Each scene shows the same named points in several views. A view is turned or mirrored, shifted and resized as a whole, has a little noise and may leave points out.

Scene 1
View 1
Q_642: [  0  -1 -14  -8 -12   9 -20  24   1 -13   2  -5 -12   4  14   2   2  -8
  -2  -8   2   8 -13   3 -13 -10  10 -14  24  10  18  -1   0  14   4  -4
   6  13   8  16   6 -12  11   7  12 -16]
Q_564: [ -7   2  -2 -15 -13  -4  -7  -1   9 -11  -1   7  -9   6  13  -7  -1  15
  13 -10  -4  -6 -14  12  -3  -2   6 -11  27  16   3  -2   4   2   1  -7
   0   7  11  12  26  -4   7  11  -1  -5]
Q_605: [ -6  -6 -11  -5  -9  -2  -6  -3  11 -11  -2   5 -16 -16  -2  -5  17  20
  10   2   3 -12 -21  -8  -2  -2   8   9  21  10   1   9   5   2   0   0
  -7   3  14  13  16  -1  19  12   5 -17]
Q_90: [  0   9  -1 -17   5 -25  -3 -11   7 -10  -7   4  -4  -9  13  -2   0  20
  11  -6  -7  -9 -14  10  -8   7  13  14  24   2  17   4 -16   7  -1  -8
   0  -1  20   6  30  10  17  19 -14  10]
Q_169: [ -5  11  14  -6  -6   2   2  -8   9  -3   4   0  -5  20   9  -5 -15  19
  26  -6  -1  -8  -8  11  -1  -8   0 -20  14  16  -6   1  12  -1   0  -4
   2  -2   6  10  24 -15   6  19 -10  15]
Q_491: [ -6  14  30  -6   1  -5   7 -28  16   6   7  -1  -2  24  10 -17 -20  38
  35  -3  -2 -21  -5  16   6   3  -4  -9   8  13 -15  -3  12  -2  -8 -10
  -3  -6   9   2  37 -10   4  22 -30  35]
Q_239: [ -7  -5   2  -5  -7  -6 -20  -8  17  13   1  -6 -15   1   5 -14 -10  24
  28   6  12  -3 -19  15  -1   1   9  -6  16  23  -1  -8   6   9 -11  -8
  -5  14  22   6  29  -2  10  16  -9   0]
Q_896: [ -5   9   3  -7  -3  -6  12 -13   6 -17  -4  12  -6  -6  -1   5   7  20
  19  -3  -4 -16 -17  -4  -1 -10   5  -3  20   7  -2  15   6  -7   6   4
   0 -15   9  16  21  -4  18  20   3  -1]
Q_933: [ 10   1 -24   9   6  13 -32  34  -6   3  -1 -22 -19 -10   1  18   2 -24
   2  10  18  21 -21 -14 -23 -20  23  -6  10  10  30   8  -5  24   2   8
   8   5  13  16 -10 -11  27  17  19 -21]
Q_7: [ -1   4  12   2   6  -3 -11 -14  14  14   1 -11 -10   8   0  -7 -16  23
  36  10  13  -6 -16   6  -4  -6   9  -6   5  17  -2   0   7   8  -9  -1
  -2  -3  18   5  24  -9  15  25 -15  15]
Q_974: [  8   0  -7  11  11   7 -25  10   5  10   5 -24 -16  -6  -2  -4   1   5
  10  14  15   3 -15 -15 -13  -4  12  12   2   3  16   4   2  21  -7  -3
  -2   1  11   6   2 -10  23  17  -8   6]
Q_43: [ 10   7 -11   6   4  15 -21  31  -5  -6   3 -20 -10   7  10  11  -3 -20
  -2  -1   6  15 -10 -10 -19 -16  14 -11   9   3  25   4  -1  20   4   0
   9   2   3  15  -6 -18  18  14   6  -3]
Q_621: [ -1   6  -6 -13   3 -20 -12  -6   4  -3  -9   0 -11 -13   8   3  -2  12
  17   0   2   0 -21   7 -11  -1  19   7  22   8  18   5 -13  10  -2  -4
   2   0  23   8  27   8  19  23  -6  -1]
Q_932: [  4  14  -4  -6   3   1  -9  14  -5  -8  -5  -5  -5   9  10  16 -10 -11
  12  -5   1   9 -12   5 -15 -18  15 -20  16   9  20   8  -5   9   7   5
  13  -5   8  15  10 -10  18  23   8   0]
Q_497: [  2   8  12   4  -4  22  -6  16   5  -5  16 -13  -6  29  12  -5 -12   1
  10  -7   0  -2   0  -2  -6 -12  -4 -23   8   9   0  -1  18   7   1  -6
   4   0  -7  11   6 -30   4  12  -7  15]
Q_561: [  2   5  -1   4  -5  18 -13  21   0  -5   7 -13 -10  15   8   6  -6  -8
  10  -2   7   7  -9  -3 -11 -19   6 -23  10  13   8   4  11  11   4   2
   6   2   1  15   1 -23  12  15   9  -4]
Q_562: [ -7   6  16  -6 -12   8  -9   1  11   5  10  -7  -6  33  17 -13 -25  13
  25  -9   3   0  -6  22  -2  -6  -1 -33  14  24  -5 -13  15   6  -4 -10
   4  12   4   8  25 -21  -3  13 -10  14]
Q_307: [  1   3  -8  -3  -7  15 -21  27  -1  -1   5 -12 -12  16  14   8 -12 -14
  10  -6   7  15 -11   8 -15 -18  11 -30  17  18  17  -3   6  16   4  -2
  10  11   6  16   5 -19   9  14  11  -8]
Q_24: [-10 -10  -8  -7 -25  15 -25  18  13   3   6  -3 -19  13  12 -10  -8   3
  16  -5  12   9 -17  15  -4 -10   5 -32  23  31  -1 -12  15  10  -2  -7
   2  27   9  15  14 -18   1   4  14 -24]
View 2
Q_169: [  5  13  15  -6  -2   7   1 -13   3  -9   6 -28  -3   7   7 -31  21  -7
 -12  15   5   4  -7  -6  -6 -13  39  31  10   8  -9  -7 -11 -27   1  11
 -18   8 -12   2 -14  14  14  -7   9   4]
Q_974: [ -9  14  23  -8  29 -15  14  -6 -13 -31 -27  -2 -30   5  -2  -8   4 -17
  -8  -8 -11  18 -48  -4   2   6  -4  18  20   9   6 -23   5  -5   2 -12
  13  24   9   5   7  21  -4 -12 -30  -2]
Q_24: [-17  -9  22 -29   9  10  24   5  -1 -19 -10 -28  15  23  41  -1  -1 -22
  -7  28 -13  -9   8  -4  -1  19   7  46  12  34 -18   0  11  -2 -13  -2
   8 -10 -12  12   8  33  39   9  -7   2]
Q_896: [ 10  21  10  16  23 -10   5  16 -11  -9  -6 -10 -19 -10  22 -42  34 -11
 -10   5 -13   0 -13  -4   9 -17  29  16  -3   5   3  -3 -17 -36 -11   5
 -28   2   5   6 -14   9  20 -34  -4  14]
Q_497: [ 11  19  16 -24   0   0   8   1  13 -14  -3 -31  -1  28   4 -14   2  -5
  -2  31  12  32 -16 -15  -2  10  31  36  14  18 -22  -8  -4 -16  12  12
   1  18   7   2  10  14   5  -6   0   4]
Q_621: [-13   2  20   8  18  -2   9   3 -13 -20 -26 -15 -14 -25  21 -17  22 -14
  -5 -15 -27 -14 -25  14  -4 -17  13  12   3   4  31 -15  -3 -20 -19 -11
  -9  11  -9   4 -22  15   5 -12 -24  16]
Q_43: [  6  15  13 -11  10  -1  21  20   8 -38 -33 -24 -12  10  21   4 -10  -8
  15  18 -12  30 -30   7  18  28   9  19  16  19  -1 -15  11   4  -9 -12
  18  21  17   5  20  19  -8 -10 -35  27]
Q_642: [ -3   3  17 -17  14   1  24  31   4 -25 -28 -26   3   7  37   2  -2 -13
  11  18 -21   6 -10   7   7  20  12  30   4  28   5  -6   6  -6 -11  -3
   9   5  10   9   7  20  13  -9 -26  21]
Q_7: [-10  10  19   0   9   1   0 -37 -11 -22   1 -10 -20   2  -5 -30  22 -16
 -22  -5  -1   0 -28  -4  -7 -19  15  23  23  -1  -6 -17  -2 -17  -5  -4
 -11  15 -18   3 -15  20  10  -3   0  -7]
Q_239: [-26  -7  28 -15  16   2   6 -29 -14 -13  -3 -13  -4   3   7 -18  16 -22
 -25  -6  -9 -18 -16  -4 -20 -17   7  34  15  12   4 -14  -2 -15  -4  -3
  -5   5 -25   7 -18  25  24   8  -5 -15]
Q_491: [ -2  12  22  -8  -2   3 -13 -38   0   2  19 -23  -7   0 -18 -42  32  -5
 -27   0  15   2 -13 -11 -26 -41  47  29   9  -5  -5 -13 -21 -37  16  18
 -27  17 -23  -2 -32   9  10  -2  21 -13]
Q_933: [  0  13  10  -2  20  -2  29  17  -4 -50 -42 -10 -24   8  33   6 -11 -18
  14  11 -29  19 -40  10  30  38 -17  14  24  20  -1 -17  23  16 -26 -27
  24  13  15  12  24  26  -2 -14 -48  27]
Q_932: [ 11  13   5   5  -3  11  11  10   8 -32 -20 -31  -8  -1  25 -14   7  -7
  10  16 -15  13 -20  13  21  10  25  12  14  11   2 -11   7  -7 -21  -9
  -3  13   0   4   2  15  -1 -12 -19  36]
Q_307: [  3   6  10 -16  -4  15  18   9  11 -32 -19 -34   6  17  31   1  -8 -10
   8  29 -13  14 -11   5  15  26  15  28  19  24 -11 -10  15   2 -14  -6
   9   7  -1   9  13  24  10   2 -19  21]
Q_605: [ -9   8  22   0  39 -21  17  22 -21 -12 -20   1 -17  -6  30 -26  25 -22
 -11  -2 -22 -10 -15  -5   3  -5   7  27  -5  15   9  -3 -10 -27  -9  -3
 -10  -1  10  11  -6  19  25 -27 -19   1]
View 3
Q_561: [ 12  -1  10  -5   1  13  16 -23  -8  27  15  -8   0  24   1  -8 -20   5
   1  12   9 -17   2  13 -11 -24 -16  -1 -26 -19  24  13  -1   8  21  -6
   5 -14 -13   6   5   6 -31 -18  30  17]
Q_605: [  7  -3  50   5   7  13  -1  -6 -21  21  20  14   6  52 -30  -3 -12   0
  20  -1  -8 -32   3 -30   1  17  10 -13 -29 -18 -14   5   3 -22  17  -5
 -27  -5 -28  -4   0  10 -28  -4  16   7]
Q_621: [-16 -15  45 -10  23  -1   2   5 -20  45   9   6  16  39 -19  -1  -8 -24
 -12  -5 -11 -31   3 -34 -11   6  32  -7 -37  -4  -9  12  -4 -26  15   1
 -30  -2 -14   8 -17  16 -26  -5  47  11]
Q_896: [ -8  -9  37  14  -6   0  -8 -10 -21  35  31   3  -4  34 -19  -8 -14 -10
  22 -24 -27 -23  -4 -30   2  17  12  -2 -49 -16   2   0   5  -5  35  -9
 -34   4 -29  -1   4   0 -10   6  33  17]
Q_974: [-10   9  23 -17  32  15   9 -16   5  23   3  -2  11  42  -7 -30 -13  -8
  -6  34  16 -40  13  -9 -10  11  19  -3 -26 -27  -1  34  -9  -9   7 -13
  -5  -7   5   4  -2  27 -16 -18  13  10]
Q_562: [ 17  -1   5  -1   8  -1  -5   1 -13  18  30 -13   2 -32  -2 -13  -5 -29
 -31 -19  18 -31  17   0 -11 -31  -3  11 -34  -5   2 -35  12   2  21  -1
  12 -14 -17  23  13  -6 -30   8  22  16]
Q_932: [ -6 -14  18  -6   1   1  18 -16 -15  50  12  -6   6  30   2  -2 -19  -7
  -8   2  -6 -11  -4  -1 -14 -21  -2   1 -35  -9  30  20  -6   2  22  -2
  -8  -4 -12   9 -10   6 -25 -17  59  23]
Q_642: [  9  -2  31 -13   2  14  28 -11 -19  26  14  13   2  38 -12  13 -15   9
  -4  11   8 -15  -9   6  -9 -24  -8 -13 -18  -3  10  11  -6 -14  10   3
   3 -18 -21   5  -2   7 -44 -20  39  15]
Q_43: [ -4   2  11 -21   9  13  33 -24  -6  31   4   0   3  42   4  -3 -21  10
  -7  33  11 -16  -8  18 -15 -24  -6  -5 -22 -12  29  38 -13   0   8  -5
   8 -15  -4   3  -2  14 -29 -29  41  20]
Q_933: [  8 -10  28 -16  16  25  34 -25  -5  48 -13  -2  19  72   3  -8 -27  16
   2  49  11 -19   4   8 -16 -15 -13 -12 -12 -25  31  54 -15  -9   7  -4
   1  -9  -4   3 -20  29 -46 -41  41  11]
Q_307: [ 17  -6  14 -12   4  12  26 -14 -12  36  10  -5   9  19   5  -2 -19   1
 -16  14  15 -14   4  15 -16 -39 -20  -2 -18  -9  24   7  -3   0  13   1
  13 -15 -14  13  -2   6 -46 -22  40  15]
Q_491: [-15   5  11   6  13 -16 -31   7 -10  16  42 -14  -3 -36 -12 -33   4 -49
 -21 -37   1 -45  21 -30  -3   5  32  18 -58 -12 -19 -35  14   4  31  -9
 -14   0 -13  19  18  -6   8  29  13  18]
Q_564: [  7  -6  37  -2   5   1   3   3 -26  23  28  11   3  15 -21   6  -6 -15
  -7 -20  -3 -27   0 -19  -5 -10   7  -8 -32   0  -9 -17   4 -19  21   2
 -13 -11 -27   9   3  -4 -33   2  31  13]
Q_24: [ 47  -7  33   0   6  22  13  -5 -22  19  16   3  15  12 -13   7 -13   1
 -12   1  24 -27  15   3 -11 -37 -26  -5 -10 -11  -2 -25   5 -15  10   4
  12 -18 -29  13   3   1 -67 -11  13   6]
Q_90: [-32  -8  43 -14  19  -9   0  12 -22  33  20  15   5  27 -25   3  -1 -31
 -14 -18 -14 -31  -7 -36  -6  11  44  -9 -46   6 -18   7  -2 -27  15   2
 -33  -4 -13   5  -8  10 -10   3  47  18]
Q_7: [ -1  -4  25   0  27   1 -14  -5  -6  32  15 -16  14   9  -9 -33  -7 -32
 -13  -1   6 -41  26 -26 -10   6  19   6 -38 -26  -7  -3   4  -7  19  -9
 -14   1  -6  14  -2  15 -14   2  16   8]
Q_169: [  1  -2  14   6   2  -6 -12  -4 -15  24  34  -9  -2 -10  -8 -16  -7 -26
 -10 -24  -3 -27  11 -15  -6  -9   7   8 -45 -11   0 -22   9   3  29  -6
  -9  -5 -20  13  11  -6 -13  10  25  16]
Q_239: [ 17  -7  38   2  30   4 -11   7 -14  27  12  -4  21   9 -19 -17  -3 -29
 -21  -6  14 -46  27 -31 -11   0  15   2 -29 -16 -20 -20   6 -23  14  -2
 -13  -3 -14  16  -5  14 -36   2  14   4]
View 4
Q_169: [  5  -2  12  -4  13  17  -1  -8 -15   5   6  -5   6 -16   3  -3   9   5
   3  -2  -3  13  -4  -6  -3  10  -1  23   8 -11  10  -3  -1 -20 -11 -12
   0   1  -8   9   7  -3   3  14 -18   7]
Q_239: [  6  -6   6  -1  21  17   0  -8 -18 -18  21  -7 -13  -3   1  -7   6   3
   5  -1  -8  12 -12  -4   4  11   1  23   4   1   5   7   7  -9   1  -7
  -4  -1   9   7  -9  -4  -1   9 -13  14]
Q_605: [ -3  -6   7  -7  14   5   8 -12   0 -11   9 -16  -6  -4  11  -5   5  -4
   7   1   0  -3 -10  -7   4  10 -16  14  16  17  -8  13  -2   7  -4  -2
   1   3  -7   8  -5   4   8   4 -16  23]
Q_621: [ -2  -8   2  -7  18  13   2 -17  -8 -21   3   4  -1  -2  -7   7   3   6
   0   2  -6   0 -29   0   5  11 -15  17  -1  15  -8   5   1   6   0 -12
  -9   3  -1  11  -8  -1   8   9 -13  14]
Q_933: [  5  12  -6   7  -2  16  10   2  14 -13 -18  -6 -30  -4   3 -11   5  -4
  -6  21  -3 -14 -18 -17  14 -11 -18 -18  -8  18  -3  15 -10  21  14 -13
 -16  -7  -7  -4  -4   3   2  -7   0  -5]
Q_974: [ -4  -5  -1   6  -3  20  11 -14  -8 -20   2  -3 -22 -10   8  -8   7   3
  -4   6  -4  -8 -13  -1  15  -3 -12  -7   1   6   4   3  -5  -1  10   0
  -8  -2   0   4   1   5  -9  -2   1  14]
Q_491: [  0 -14  17  -6  14  23  -1 -18 -33  -2  18   1  14 -19   3   0  10  13
   2 -13  -5  21  -5   5  -1  17   3  33  10 -21  14 -13   5 -37 -13  -5
   1   5  -1  16  10  -5  -5  19 -17  16]
Q_561: [  9   8   3   3   3  15   4   4   3   6 -10  -7 -11 -14   6  -9   9  -2
   1  12   0  -1  -3 -17   3  -4  -7  -1   1  -4   9   6 -10  -3   2 -14
  -5  -6 -13   0   7   0   4   4 -10  -3]
Q_24: [ 20   9  -1   7  24  12  -3  15   4   1  16 -14 -20  -4   2 -13  11  -7
  16  12  -5   8   2 -22  -4   2   7  12   4  -3  11  18  -2  -1   5 -16
  -1  -9   2  -4  -9  -1   8   7 -19   1]
Q_896: [ -4  -2  17 -14  11   7   4 -17  -6   0  -2 -12  10 -10  10   1   4   0
   1  -3   1   4 -12  -7   3  11 -19  23  16   9  -9   1  -2  -3 -15  -8
   0   7 -16  14   3  -1  10  13 -19  15]
Q_642: [ 11   3 -10   7  16   8   1   6  17   0  -2  -3  -7 -10  -4  -1  10  -2
  13  16  -2 -10 -10 -16  -3   1  -7  -4  -2   6   7  17 -14  11   7 -17
  -3  -8 -11  -2  -1   5  16   2 -16   4]
Q_43: [  6   5  -7   7  -1  17   6   1  11  -1 -16   1 -14 -14   1  -4   8   2
  -1  17   0 -13 -13 -14   6  -8 -11 -15  -7   3   6   8 -15   7  10 -15
  -9  -7 -12  -2   6   4   4  -1  -4  -4]
Q_564: [  6  -5   4  -4  23   9  -1  -5  -3  -3  11  -6   5  -8  -2   2   8   0
  13   2  -3   4 -11  -7  -5  13  -6  21   7   3   2   8  -2  -2  -5 -12
   0   0  -5   8  -3   0  14  11 -22  14]
Q_90: [ -4 -17   1  -8  19  12   1 -23  -9 -20   7   9  12  -7  -9  13   5  10
   4  -4  -6  -2 -29   6   1  15 -14  19   1  10  -5   2  -2   2  -3  -9
  -5   5  -3  16  -4   2  11  11 -17  21]
Q_562: [ 15   0   5   5  19  21  -5   5 -16   7  14  -1   0 -17  -4  -5  14   5
   7   2  -5  18   0 -11  -6   8  11  20   0 -23  22   0   0 -25  -3 -17
  -1  -5   1   3   4  -5   2  14 -17   0]
Q_497: [  8   2   4   6   3  18   3   1  -4  12   0  -4  -1 -24   6  -6  14   3
   6   6   1   2   4 -11  -2   0   0   1   5 -20  20   0 -13 -20  -2 -10
   1  -4 -13   2  16   2  -2   7 -12   4]

In a view up to two points have been moved. Name them for each view, in the order of its rows, or write none.
view 1 | none
view 2 | Q_239
view 3 | Q_7
view 4 | Q_642
